Points, in no order, along strands that fork, close into loops and pass close to each other.
Points whose rows are less than 86.5 apart are linked; no others are. Some points are linked to none.
k_563: [ 19  82  15 -12 -24  11 -38  24  57 -14  19 -75   9 -23   2   9  -4 -47
  10 -16   9]
k_853: [-31 -14 -59  12 -10 -28  27 -12 -65  35 -21   2   1  47  46 -27   4 -15
  -9  -8   5]
k_84: [  7 -11  22  18   4  -7   7 -12 -65  21 -20  22  18  -3  36  16 -20  46
  35  20 -13]
k_439: [ 23  19 -20  -2  44  27  15  14   5 -28  41  -2  19 -50 -27   7  58   5
  10   8  10]
k_902: [ 12  25  38  12 -34  11  12 -31 -32 -17   8  15  28 -27   7   1  25  24
 -34  34  16]
k_704: [  0  60   0  -1  21  23   2  27  21 -65   5 -47  10 -24   1 -43  38 -49
  -2 -18   3]
k_861: [ 21   2  30  16   6  44  14  -1  14  -6  18 -15 -18 -61 -33  48  37 -25
   8   2 -11]
k_950: [-22 -15 -46  -3   0 -13  22 -17 -65  15   1   8  21  44  12 -42   8  17
  22   6   0]
k_635: [ -7 -33 -27  45   9  20  56  -3 -43  -5 -10   7   5 -44   0  23  21  32
  14 -10 -12]
k_250: [-35 -66 -23  -7  10 -43  -6 -13 -40  34   5 -10 -13  75   7 -48 -17 -44
  -3   5   5]
k_766: [  5  -2 -33  51 -29  29  47   9 -29 -30 -16  20 -20 -47 -12   5  45   4
  18 -10 -10]
k_458: [ 23 -48  18  27 -31  23  38  26 -51   5 -25  34 -19 -21  -1  24 -50  51
   3  -1 -43]
k_110: [ -2  43 -34 -20  23  56   8  27  52 -32  12 -16 -11  10 -30   4  18 -14
   2   5  13]
k_793: [ 56  41 -13 -34  14  20 -16  26  28  20  20  -4   9 -38 -19  12  23  37
 -20  25   7]
k_651: [ 77   5  43 -16   9  25 -12  30   7  -3  22 -40 -31 -87 -24  -2   9 -37
 -14 -14 -46]
k_814: [-41 -31 -10  22  -7 -16  17  -4 -27   0   6   0  15  73  15 -15 -45 -16
  49  -7   6]
k_535: [ -6  48   2  -9 -10 -28  -3   9  28 -52 -19  16  54  26  29 -10   6  23
  17 -11   1]
k_995: [-44  30 -17  22  -4  17  32  35   0 -59 -19  -8  31  65  -2 -16 -12  31
 -18  21  28]
k_289: [ -2 -10  -8  13  10 -22  -6  -7  16  24 -55  -1 -24 -24  22  40  11   8
  15 -37  -5]
k_588: [-36 -24   5  23  22 -14  -3  -6   1 -22  20 -24   4 -27  18 -35  26  -6
 -49 -32  16]
k_941: [ 14  25  -2  20 -71  -1  11 -40 -47  33   5   4  -7 -25  47  15  21 -23
 -13 -15  11]
k_321: [-11  39  11  11 -29 -16  27  12 -12 -54   1  11  45  40  18 -33   2  29
  12  -1   6]
k_655: [-27 -18  42   3   8   7 -14 -57 -31  20  11  -3 -12  -7   2  -1  12 -36
 -18  34  -4]
k_942: [-16 -46   6  -2  26  13  -6   4  27  19   4  -8 -22 -24 -14  40 -10  15
 -16  -5  11]
k_808: [ 51 -14  19   3  10   5  26  16 -26 -40   9  27   3 -65 -17  15  36  10
 -18  -2 -41]
k_586: [-20 -13   2 -14  45 -16   0 -11 -26 -31  -2  12  24   8   4 -15   8  33
  21  16  -8]
k_391: [-18 -33  30 -16  31 -35 -14   9  13  -1  34  11   2  10   7 -18 -53  21
 -20   4  -2]
k_168: [-49 -41   5  39   1 -32  17   8 -32 -14 -35 -17 -13  66  35 -10 -43 -26
  28 -13  25]
k_545: [-15  -5 -35 -13  26  29  25  -2 -32  -7  17   2  50  36 -25 -25  54  18
  14  13  -5]
k_413: [  6 -27  17  23  14 -16  37 -35 -79  -2   2  29   2 -46  22  12  14   5
  21  -1 -26]
k_906: [-31 -31   2  13  23 -16  -9   1  -7  11 -24   3 -23  42 -13   8 -40  -7
  19  16   0]
k_18: [  4 -11 -39  -7 -25  20  17 -20  13  53  32   6  -7   7   3  20   0  -1
  43 -19  15]
k_677: [  8   3  19   8 -71 -13  22  -8 -17   9  15  27   9  -8  23  20 -29  21
   7 -14  -9]
k_354: [-16  16 -52 -20   2  15   3   6  11   2  -1 -11  13  51 -16 -36  28   1
   0  -9  21]
k_446: [-26 -25 -17  -1 -39 -19 -12 -24   4  30  28  -6   5  72   4 -36 -28 -63
 -12   8  25]
k_394: [ 24 -21  28 -37  42  12  25  16   2 -47  62  19   7 -29 -16  10 -12  14
  -4  10 -23]
k_16: [-13  -9  46  11 -41   1  -2 -40 -24  26   0  13 -39   2  16  41 -50 -25
  -9  18  -4]
k_9: [ 30 -61  24   0  -3  11  31  29  10 -16  48  18 -26 -47 -31   3 -17   6
 -14 -34 -41]
k_640: [  9  -7 -24   1  17  26  30  43  43 -23  20   0  -3 -40 -18  17   6  30
  -1 -39  -5]
k_520: [-34  24 -26  30 -28  44  22  -9   5 -17 -23 -27  11  13 -15  16  60 -16
  16  -8  29]
k_55: [-10 -17   5  15 -25  54  26 -21 -20  -3  54   4 -39 -14 -34   5  13 -40
  16  21   6]
k_882: [ -6 -50 -10 -16  51 -11 -17 -15  27  41  25 -20 -10 -36   4   1  10   1
  12 -51  -1]
k_403: [ 12  16 -25   5 -19  25   8   9  20   0  22  -8 -40 -19 -28 -17   6 -22
  37 -17   3]
k_774: [-30 -40 -20  34  -8  34  46   7 -47  -9  44  -4 -10 -15 -27 -22 -21   7
 -24  15  12]
k_300: [-37 -10  44  -9   9   5 -31 -29 -15   2  -9   5 -22  41 -36  -3 -31 -28
  -8  64  -5]
k_888: [ 18  37 -15 -13 -43 -33 -43 -20   8  66 -22  -2  15  -7  39 -17  -1   6
 -18 -16  22]
k_769: [ 13 -44  65   0 -27  13   7   1  19  -2  19  15 -27 -34   1  39 -25 -19
   0 -22 -30]
k_361: [-29 -35  -9  -5  51 -12 -25 -23 -21  45 -37  -6 -32 -16 -10  12  -5  15
 -49  20   5]
k_177: [ -8  33 -57  -9 -12   8 -34  15  54  15  -8 -28  11  52  -2 -41   1 -14
  -5 -16  33]
k_98: [ 15  87   7 -14  -5  15 -16  28  29 -45  18 -64  15   3   7 -24  16 -66
  29  -5  -3]
k_359: [ 21   3  18 -14  -4  25  12  16  24  15  31  20  15  13 -12  66 -24  56
  33  20  10]
k_420: [ -2  -6  28  -9 -21  -7  -9  16  44  -6  77  -4   2 -18   7 -18 -41  -6
 -31 -20  -8]
k_341: [ -7 -21  36 -34  29 -39  -2   4  32 -14  47   6  34 -20  25   0 -32  35
  -6 -26  -9]
k_208: [ 14  29  40   2 -12   0  -1   2  -9 -48   5   8  29 -38   7  14   8  29
 -36  20  -5]
k_73: [ 51  72 -34 -46  38  59  -5  30  31 -19  16 -30  15  -7 -24  18  48 -23
  23  27  -1]
k_474: [  9  11 -11   8 -50  23   3 -26 -25  34   1   3 -65 -44   7   0  -3 -44
 -16   7  -8]
k_935: [ -8 -25 -10  -8   4   5  23  -3 -15  27  38  20  13  41   1  20 -33  26
  45   8  -2]
k_404: [ 29  90  -8 -34  -3  20 -38  31  55 -12 -12 -33   6 -18 -12 -10  -7 -11
 -41  30  14]
k_848: [ 12  34 -29  -6  17  34 -13  25  43 -16   1 -25 -25 -14 -31 -14  22 -35
  35 -17   1]
k_881: [-37 -48 -19   2  43   2  -8  -7  15  45 -14 -18 -25  18 -12  25  -1  -2
 -37  -1  29]
k_345: [ 61 -20  43 -12  27   2  13  25  -3 -43  51  19  21 -60 -13   6   5  15
 -30   4 -31]
k_903: [ 24  57   3 -31   6 -11 -13  15  49 -28  17   1  44  14  21   5  10   9
   2  -9  15]
k_723: [ -2   4 -41 -20  23  31 -25  -3  20  57  -7 -18 -17   3 -41  -5  28 -14
   5   4   8]
k_312: [ -3  19 -38 -15 -19 -27 -19 -38 -39  59 -28  -5  10  13  43 -28  21  -1
 -25 -14   6]
k_482: [ -3  23  31  -1 -19  27  -9 -35 -34  20 -30  16  18  19  -4  41  14   7
  23  45   6]
k_672: [  3  -2 -22 -21  21 -27 -26   9   0   1 -16  13  12  35 -13 -37 -34  40
 -20  13   8]
k_873: [ 30  27 -23  14 -25  11  25  -4 -27 -11  -5  12   1 -29   0   2  61   5
  36 -12  10]
k_412: [ 34  29   5  -6 -41 -40  -9   6  23 -28 -12  30 -30 -11  11 -28 -15 -22
  44 -29 -18]
k_363: [-23   1 -59  22 -17 -38  21  -9 -20  26 -38   7 -18  21  40 -19 -15  -6
 -21 -41  14]
k_433: [-27 -35 -24 -23  37   7  -5  -6   7  40  31   2  21  31 -11   2 -20  19
  18 -12   8]
k_597: [ 19  20  53 -20  39   6 -11  29  41 -54   9   1  10 -48  11  30   8 -18
 -24 -18 -27]
k_953: [ 17  -9 -11 -20  51  -7 -30   8  19  24 -39  18 -44 -32 -25  -2   5  22
 -26   7 -18]
k_75: [ 15  -6  13 -25  17   3 -22 -36 -29  42  44 -20 -26 -29 -17 -37  22 -52
  27   0  -5]
k_7: [-18  -6  14  15   8   5  -6  14  24 -11  -9 -13 -15 -46  -3 -19   6 -10
 -46 -23  -4]
k_376: [-24 -28  20  39  11 -40  12   5   8 -51 -35   3 -28   1  12 -13 -22 -19
  29 -31 -12]
k_916: [-24 -12 -11  -9  20 -55 -40   1  -6  31 -54  -9   5  61   0  -4 -26  21
 -32  41  35]
k_42: [-26 -18   4  28   6  12   4  32 -11  -8 -27  -6   6  23   4   0 -47  48
 -40  36  20]
k_176: [ -5  11  33  10  32 -29  -6 -20 -30 -21 -22   7   1 -37  10 -22  33   4
  -8  -6  -9]
k_696: [ -7 -32  29  15  23  24  14  16 -16 -31  -4  16  -5  -9 -25  24 -37  31
 -10  31 -26]
k_878: [ 19 -28   9  -9   5   2  11  27  48  -3  20  24  -4  -2 -10  55 -31  38
  24 -22 -14]
k_85: [ 24 -13  15  33   6  19  29  20 -36 -46 -22  16  11 -55 -33  31  23  26
 -20  25 -33]
k_56: [ 52 -10  12   4   0  -1  18  23  48 -16  24  19 -25 -20 -23  39   1   7
  54 -33 -20]
k_12: [ -4 -11 -30 -34 -11 -12 -16 -18  -1  53  14   0  28  50  -1 -22  -4  11
 -29  14  17]
k_111: [ -5   8   8 -29  49   9   3  37  38 -31  -7   7  24 -10  -3  27 -24  62
 -48   6  -2]
k_952: [-34 -52 -37 -13  57   7 -14 -17  21  48   9 -18 -10   8  -6  10   5 -11
   4 -32  12]
k_806: [-29  16 -11  34 -63  -1  19   0  11   3 -26  -5 -30  10  24  -6 -10  -5
 -52  -7  27]
k_227: [ 32   9 -41 -30  -1  19  11 -24  -5  58  21  -3 -11   9  -4  22  45 -23
  51  -6  15]
k_616: [ 35  53  15 -29 -37 -26 -35   8  56 -14  10  19  24   7  15   2 -25  -4
  15  -3   6]
k_648: [-27 -21 -12  11 -42 -23  -2 -20   6  22   4  11  -3  73  17  -4 -60 -40
  31  -1  10]
k_729: [-10  22  -4 -27  37  43   1   5  29 -16  21  -2  12  23 -38  18  18   4
   5  20  14]
k_456: [  6 -18  -6 -11  62 -22 -23 -10  -7  18 -48  10 -22 -43  -7   2  29  21
  12  -9 -24]
k_360: [-15  33  19 -18   5   7   2  -3   0 -61  33  12  15  40  -1 -32   2 -22
  25   5   5]
k_317: [ -6   6 -25   0   6 -45 -11 -27 -54  40 -52  20   3  13  33 -25  -4  25
 -14  -2  -4]
k_858: [ 12  42 -46 -25   1  17   1  13  26  -1   3 -12  34  28  -7  -5  53  10
  32 -21  17]
k_166: [  9 -15  15 -11  38   2  17  54  10 -39  -4  27  41 -16   9   9 -47  74
 -43   6 -23]
k_960: [-15  18   7   3 -44  21  17 -25 -28  -6   6   5  28  11 -15 -11  10  21
 -27  32  23]
k_859: [-49 -24  34  14 -16   7 -15 -32 -24  13 -22 -16 -37  61 -10   8 -34 -41
 -26  56  24]
k_913: [ 24 -23 -26 -16  55  22  15  41  30 -23   6  21 -36 -36 -30   6   6  17
  14 -29 -29]
k_496: [ 41  68  21 -25 -26  -3 -50   4  59  -6  24 -32  28  -5  13   1 -20 -39
  21 -14  10]
k_746: [ 55  15  34 -13 -31   2 -17  -2   6  11  16  29 -27 -35 -20  19  -4  -7
  15  17 -17]
k_951: [  5 -24  35 -29  45 -26 -30  11  28 -10   0  11  -1 -26  -6 -15 -42  24
 -45  14 -19]
k_893: [-36 -17 -21   8   5 -28   0  23  15 -11   5 -29 -16  33  -8 -56 -25 -17
 -55  -5  40]
k_453: [-16  12 -34  -7 -30 -36 -12 -10   0  16 -28  17  25  58   9 -37   2 -23
  23  -8   4]
k_373: [ 14  30   1 -11 -32 -24 -17 -31  -9  12  -4  27  20  30   4 -33  14 -14
  39   2   3]
k_716: [ 19 -29  22 -10  26 -15  -8 -22   0  18  35   0  -4 -46  20  -4  22  -5
   5 -38 -15]
k_141: [-40 -29  15  34  23 -45   3  11  -6 -45 -24  -3  -5  47  13 -38 -27  -7
   9  -5   3]
k_580: [  9  13  -6 -23   3 -13  -4 -17 -17  -2  10  21  19  12  -2 -25  28  20
  18   2  -1]
k_765: [-45 -36  -9  35 -10  38  46  -8 -49   6  25 -16  23  12   5  -1  -6  16
   0   8  18]
k_739: [ 17 -31  11  34  -4  11  47   5 -17 -21  16  14  27 -49   7  37  34  32
  27 -32 -17]
k_161: [ 13  13 -17   6 -42 -18  20 -11  -5  38  -3  30  -8 -13  45  45  -9  29
  21 -18  -5]
k_68: [ 42  25 -33 -27   0   7 -19 -19   3  55  21 -26  15  -5   1 -13  58 -13
  51 -15   3]
k_725: [ 59  59 -24 -17 -13 -11 -14   3  11  35   5 -38  21 -35  15 -17  48   8
  32 -23   8]
k_6: [ 11  15  -3  11   0  26  20  -2 -10 -39  35 -11  16 -41 -16 -13  53 -12
 -11   3   7]
k_24: [ 65  24  27   1   8  10 -29  18  17 -10 -31 -25 -38 -84 -30  13  28 -28
  -5 -17 -47]
k_62: [ 20 -14  -4  28  52  32  35   8  -1 -41  28   7   6 -55 -36  28  56   1
  35   7 -15]
k_503: [-34 -30 -11 -17  43 -47 -29  16   6 -20 -24 -10  21  97 -20 -45 -19 -28
  -1  22  15]
k_764: [-46 -19  -4 -12  31 -16 -10  17   2 -13 -38 -30  39  94 -11 -25   5  -2
 -16  39  16]
k_649: [-22  15  -2  30 -28  18  29 -21 -56  27 -40  -4  47  32  38  26  13  33
  13  21  18]
k_79: [-20   2  -7  10 -43  -8  20 -50 -67  31  21  -7  28  -3  49   8  26 -10
 -13  -7   5]
k_430: [-33  -5  27  37 -49   0  13   4  -5 -19 -27  -1  -3 -10  22  12 -12   9
 -47 -16   9]
k_530: [ 38 -15  -7 -15  -4  12  18  -1 -11  31  29  40  14  15 -18  41 -17  44
  62  12  -2]
k_375: [-23 -28  55  27 -18 -37  -1  -2  13 -31 -16  11 -41  -9  11  11 -35 -41
  26 -24 -19]
k_316: [ 15 -30  38  15  31 -31   6 -24 -62   9 -13  22 -11 -32  23  13 -28  30
  41  11 -32]
k_622: [-31 -32   1 -13   2 -52 -28  -8 -19   0 -19  -7  13  79   0 -54 -23 -45
 -10  20  12]
k_334: [ 65  47   9 -43  52  35  -1  19  30 -11  48 -34   2 -21 -22  26  45 -26
  41  33  10]
k_567: [  2 -22  -3  12  -1 -47 -10   4 -29  19 -44  16 -42 -39  16 -23 -22   4
 -60 -16 -16]
k_557: [ 58  13  25  -1 -33  -8   9  34  61 -25  22   6   5 -16  14  42   1   8
  32 -50 -18]
k_101: [ 51 -10  32 -12  22   2 -18   5  24  16  41 -23 -21 -77  -3  -5   7 -22
   2 -21 -27]
k_636: [-22 -60 -20  -7  30 -48 -19 -21 -41  40 -10   9   0  71  29 -20 -53 -34
  32  16 -15]
k_253: [-17  16 -25  17 -47 -14 -22   8  20  27 -55  -7 -35  22   2  -1 -29  -7
 -59   6  37]
k_230: [ 20  34 -19 -30   2  14   8  11  40   0  44 -13  40   9   4   9  24  22
  11 -16  26]
k_148: [ -1 -25  -7  18   5   5  20  -2  18  27   0  -3   2 -51  33  46  19  16
  14 -50   2]
k_462: [ 20  29 -18 -32  34   3   8  27  23 -12   4  13  23 -21 -12   9   6  48
 -25  10   0]
k_713: [-19 -21  34  28  11 -22   6  10  20 -22 -29  -2  18  -6  31  37 -17  23
  25 -41 -10]
k_923: [-11  19 -46 -34  12   8 -49  12  45  34  17 -52  10  34 -23 -55 -13 -32
 -21   2  13]
k_277: [ 42 -13  36   4 -14 -35   3  13  18 -23  -7  32 -31 -35  21  -3 -15 -19
  36 -51 -40]
k_138: [  6  36 -31  -4 -37 -29 -50  -7  25  45 -54  -2  -3  15  14 -12 -10 -12
 -35  22  27]
k_763: [-45  -6  34   6 -28  -1 -17 -25 -26  -5 -14 -13  16  77   5 -16  -9 -37
 -36  58  26]
k_957: [  2  -3 -23 -36   6 -39 -43 -17  -7  36   3  18  14  38  -1 -62 -13   5
 -29  16   7]
k_415: [ 11   5  40  20   9  29  23  38  -3 -80 -31  15  31 -34 -13  41   6  23
 -24  19 -37]
k_702: [  9  11 -37   6 -50  38   9  15  44   6  30   0 -27  20 -23   1 -22 -24
  38 -22   6]
k_223: [-15 -16  47  14 -14   8  -2 -19  15   6   9  12 -41 -13  -1  30 -35 -42
  12  -1 -16]
k_114: [-46 -10 -27   7   3  -8 -16  16  48   6 -42 -19  16  78  -2  14   7  -9
  -6  -1  32]
k_308: [ 57  22 -20 -17  18  44  14  20  10   2  40  -6  -4 -58 -38   2  29  15
 -12  17  -1]
k_599: [-25 -25 -12   2  -2 -35   3 -17  -4  30  27   0   5   4  25 -23  -7  -4
   5 -38  11]
k_786: [-27   5  23   3   6  20  -4 -21  -8   5 -13  -9  18  20  -9  46  26  -2
  36   9   4]
k_979: [ 37  20   1  -5 -67 -20   6   6  19  -3   5  16   7 -25  26  -7   1  22
   0 -26   4]
k_43: [  4 -13  16   0  11 -61 -27   7   1  -2 -69   6 -17 -24  15 -24 -17  31
 -51  -1 -15]
k_48: [  4  25 -19  -7  25 -14 -49  20  49  22 -39   3 -22 -10  -8  -9 -14  12
 -38   0  -1]
k_594: [ 19  18  -9  -8 -22   7   1  43  54 -23   4  16 -21  -9 -14  -8 -22   3
 -24 -15 -17]
k_833: [-18   3  -3 -39   9  17  -6 -15 -15 -14  49   5  19  52 -30 -47  11  -5
  -7  38   1]
k_879: [ -5 -26   7  32   3 -14  15   6 -57  13 -15  13   3  19  46 -13 -53  43
  13  15 -10]
k_973: [ 51   7  15 -25  44  24 -19  10  40  -2  34   5 -17 -28 -33  27  39 -19
  46   5  -4]
k_395: [-23 -16 -10  16 -15  41  31 -20 -37 -13  34   1 -17 -10 -43  -1   7 -10
 -26  45   6]
k_590: [  7 -10  -2 -26  48  11 -17  27  48  -5 -22  12 -40 -13 -45  20  -5   9
   3  -2 -18]
k_215: [-11 -20 -24 -22 -15  -2 -41  -6  31  41  24 -24  -7  64 -29 -43 -20 -43
 -22  19  28]
k_218: [  3 -29  19  40 -26  15  38  -1 -10   6  -2   1  21 -54  30  72   9  38
  -1 -28  -6]
k_31: [ 12  29   6  -2  -3  20 -19 -24   0   3   9 -29   1 -30  -3 -16  37 -21
  -3   7   7]
k_249: [ 13 -24  29 -20  31   7  21  38  -1 -41  43  22  23 -29   1  10 -51  51
 -21   5 -37]
k_596: [-22  -2  30  25 -30 -14   4 -34 -43  14 -24   6 -14  19  28  25 -17 -20
   5  10   0]
k_447: [-18 -20 -15 -29  24  -6 -26 -12  26  30  13  -8  35  73  -6   3 -15  11
  -2  14  14]
k_826: [-41 -17  12  11  23 -29 -21  -4   2 -14   2 -38  -4  14   9 -57  14 -34
 -40 -14  26]
k_688: [-17   9  -6 -11 -42  19 -21 -40 -10  50   3 -24   2  24  26  10  24 -34
 -34  13  16]
k_124: [ -6 -15 -10 -12  48 -30 -33 -37 -28  43 -59  10 -26  -9  -4  15  13  14
  -6  28  -2]
k_519: [-10  19 -47 -14 -24 -18 -20 -43 -28  74 -25 -15   3  27  43  26  31 -29
 -36  -3   5]
k_50: [  9 -11   1   7  -1 -24 -23   9  16  41 -60   8 -55 -37  13  30 -15 -10
 -16 -22 -28]
k_576: [-24 -26 -31   2  14 -37 -10  13   9  -2 -16  -5   7  36   2 -45 -15  17
 -27  -4  27]
k_140: [-16  -5   0 -10  -8 -41 -20 -19 -49  31 -49  10  12  41  22 -24 -27  20
 -24  46  11]
k_514: [-23   9 -14  51 -17  35  34  39 -11 -37 -23  -7  24  36   5  -3 -35  42
 -31  37  22]
k_757: [-19  17  22  15 -23  20  -5 -56 -51  27 -34   4 -15  21  16  46  22 -31
  15  28 -10]
k_255: [ 35  20  34  -9 -34   9 -17 -34 -21  33  13  11 -48 -42  -9   9   0 -39
  20  13 -15]
k_181: [-23   5  -1  15   1  30  25 -10 -29 -15  -8   0  19  49  -6  17  21  11
  67  14   5]
k_445: [-49 -27   4  46 -16  21  35 -21 -57  26 -11 -21  14  19  28  30 -23  -9
 -26  28  13]
k_122: [-11 -40  48  -6 -23 -16 -14   2  36  18  34   1 -25 -29  17   5 -48 -10
 -28 -32 -14]
k_333: [ -5 -19 -15  35  -9  30  42  40  -1 -47  16   7  23 -61 -20  21  14  33
 -63 -13 -19]
k_414: [ 21  27  24  21 -57  -2  20 -16 -39   0  -2  17  16 -48  19  10  31  -1
 -15   4  -2]
k_25: [-14  -8 -20  -6  12 -11 -31   3   3  39 -47 -12 -18  21 -15   7 -38  42
 -53  47  31]
k_975: [ 54  16  15  23 -23  40   6   9  20   7  -9 -18 -36 -81 -27  24  45 -30
   5  -9 -25]
k_152: [  0  -2  19  -8  -5 -12  -4   4  21 -25  59   6  19 -21  13 -26  -8  12
   1 -29   0]
k_479: [ 35  49 -11 -10 -26 -21 -23   0  12 -12  19  16  -1   9  -6 -43   7 -24
  36 -16  -2]
k_224: [-38   8   0  17  11   9   5  25 -10 -31 -48 -23  37  82   3 -10 -12  19
 -36  50  31]
k_529: [-12   2 -16   9  13 -30 -21 -16  15  14 -41  -1 -13   2   4  -9  18 -17
  19 -21   3]
k_80: [-16   2 -17  15  27 -10   9  31  19 -48 -50  15 -21   5 -15 -13  -6  20
  -1  -5  -3]
k_679: [ -9  20   9  26 -19  29  29  10   1 -57   2   2  30 -45  -8  12  23  27
 -59   1   6]
k_471: [  7 -26   8  35  21  28  50  23  -3 -55   9   1   3 -51 -17  47  43  24
  37 -20  -6]
k_797: [-28  10  20  -6 -51   3 -21 -45 -23  36  -7 -12  20  59   4   1   5 -33
 -28  39  19]
k_108: [-21 -27 -27  11  39 -15  25   9 -41 -16  10   8  10  20  -4 -43  -4  33
  30  -8  -5]
k_614: [ 66  10  -7 -21  14  17  10  22   5 -44  17  36 -32 -35 -33  -9   9  11
  17  21 -28]
k_149: [  6  49  -9 -25   8  15 -33  16  27  -8 -33  -5   0  -6 -18 -18   8  14
 -40  30  19]
k_417: [-33  23   3  12   0   5  -7  -4  34 -48 -10 -14  -3  51 -18  -5  19 -52
  39 -24  11]
k_319: [ 11 -27  41  -2  21 -31  -9 -18 -45  -1 -14  44 -22   8   6   0 -51   5
  54  18 -36]
k_192: [ 17   3  32 -20  -4  13  -9  -7  -1 -16  -8  17 -33 -36 -27  -1   0 -10
 -18  17 -26]
k_539: [-46   4   4  48 -18  20  21 -23 -38   2 -49 -22  14  28  35  16   9   6
 -28  25  26]
k_195: [-41  11   2  13   7  -3 -27  -9  46  -7 -29 -32  29  69  10  17  30 -37
  28 -24  15]
k_850: [ -3 -12  -8  16 -26 -15   5 -23 -37  20 -10  14 -57 -38  17 -23 -15 -13
 -45 -11 -13]
k_575: [-16 -21  13   9  11   8   6 -42 -48  14  10  12 -12 -30   6  25  16  -5
   3  14 -11]
k_100: [ -5  33   3   0 -29  -7  30  16  14 -81  36  14  17  25  18 -36 -19   1
   5 -14   3]
k_131: [-22 -32  14   6  26 -40 -23 -12 -36   6 -31  23 -10  42  12  -6 -71 -16
  38  20 -13]
k_598: [ 18  -3   1  -2 -22   0 -16 -13  20  53  21 -21 -43 -50  26  25 -11 -30
   4 -36  -8]
k_381: [ -1   0 -35   1 -29   9  10  -4  -8  50 -13  25 -13   7   2  28 -14  33
  13  -4  15]
k_299: [ 35   1  38   6 -23 -27  29  15 -12 -63  48  37  -1 -23   7 -23  -7   8
  27 -21 -23]
k_112: [ 11 -10  -5  14  -4  42  39  58  27 -35   9   6  11 -27 -19  45  -3  42
 -39 -20 -10]
k_934: [-43   7   8   9  13 -17   7   5   4 -66  -2  -5   1  51 -13 -31 -19 -27
  33  -6   4]
k_787: [-32   0 -43  15 -29 -39   0  -3   8  19 -28 -14  11  46  33 -38  14 -29
  -3 -43  26]
k_357: [-18  -9  -2   3  29  33  30  -7 -42 -34  23  -4  54  54 -11   1  37  17
  58  22  -2]
k_292: [  3  44   5  -2  -7  -9 -45 -10  29  13 -24 -23   2 -21   1 -17  23 -27
  12 -10  -1]
k_658: [ 40 -43  20  -5  -9 -22   8  25  11 -20  20  20 -30 -41 -12  -8 -22   3
  15 -59 -41]
k_226: [-26  10   8   8 -42  15  25  -8 -41  10  -3 -10  58  40  23 -11   2  43
 -17  32  23]
k_67: [ -9 -26   6 -14  16 -13 -25 -19 -14  23  -2  22 -30  36 -22 -16 -26 -11
   0  36   3]
k_966: [ -2  26 -50   0  22  48  -5   0  20  17 -18 -36 -11  -1 -37  -1  53 -23
  36   2   9]
k_387: [-10 -14   6  -6  36  34  -6  -6  32  12  14 -25 -11 -43 -21  47  34   2
   0   3   2]
k_97: [ 54  33 -13  -6 -37  -3   7 -10   9  33  18   3  -5 -32  22  -5  15  -1
  26 -26   6]
k_457: [  7 -39  -4   0  -8  15  29   2  -7   9  35  27 -31 -30 -11  13 -21  11
   0 -11 -18]
k_720: [ 48  94 -18 -56  28  23 -25  23  36  -5  12 -36  34 -15  -5  -3   9 -19
  -1  31  10]

How many points has the smallest loop of links through each point below? Write 0 if it is on no loop.
k_227: 9
k_535: 17
k_292: 11
k_952: 11
k_539: 0
k_950: 9
k_357: 0

A fork is a point with three links, a tip a point with one. Leave the first point through the second and follow the links. Name the first fork or tip that comes.
k_648 / k_446: k_903
k_716 / k_101: k_881
k_903 / k_230: k_141
k_387 / k_861: k_952
k_312 / k_519: k_131
k_453 / k_787: k_373
k_7 / k_588: k_433

A piece is all that can be reached along the links. How many separate loops has the piece of each point below (a circle has one, a figure eight two, a Y none), and how many tips (points with one link)?
k_853: loops 1, tips 1
k_138: loops 0, tips 5
k_563: loops 1, tips 4
k_161: loops 1, tips 0
k_576: loops 1, tips 5
k_723: loops 0, tips 3
k_793: loops 1, tips 3
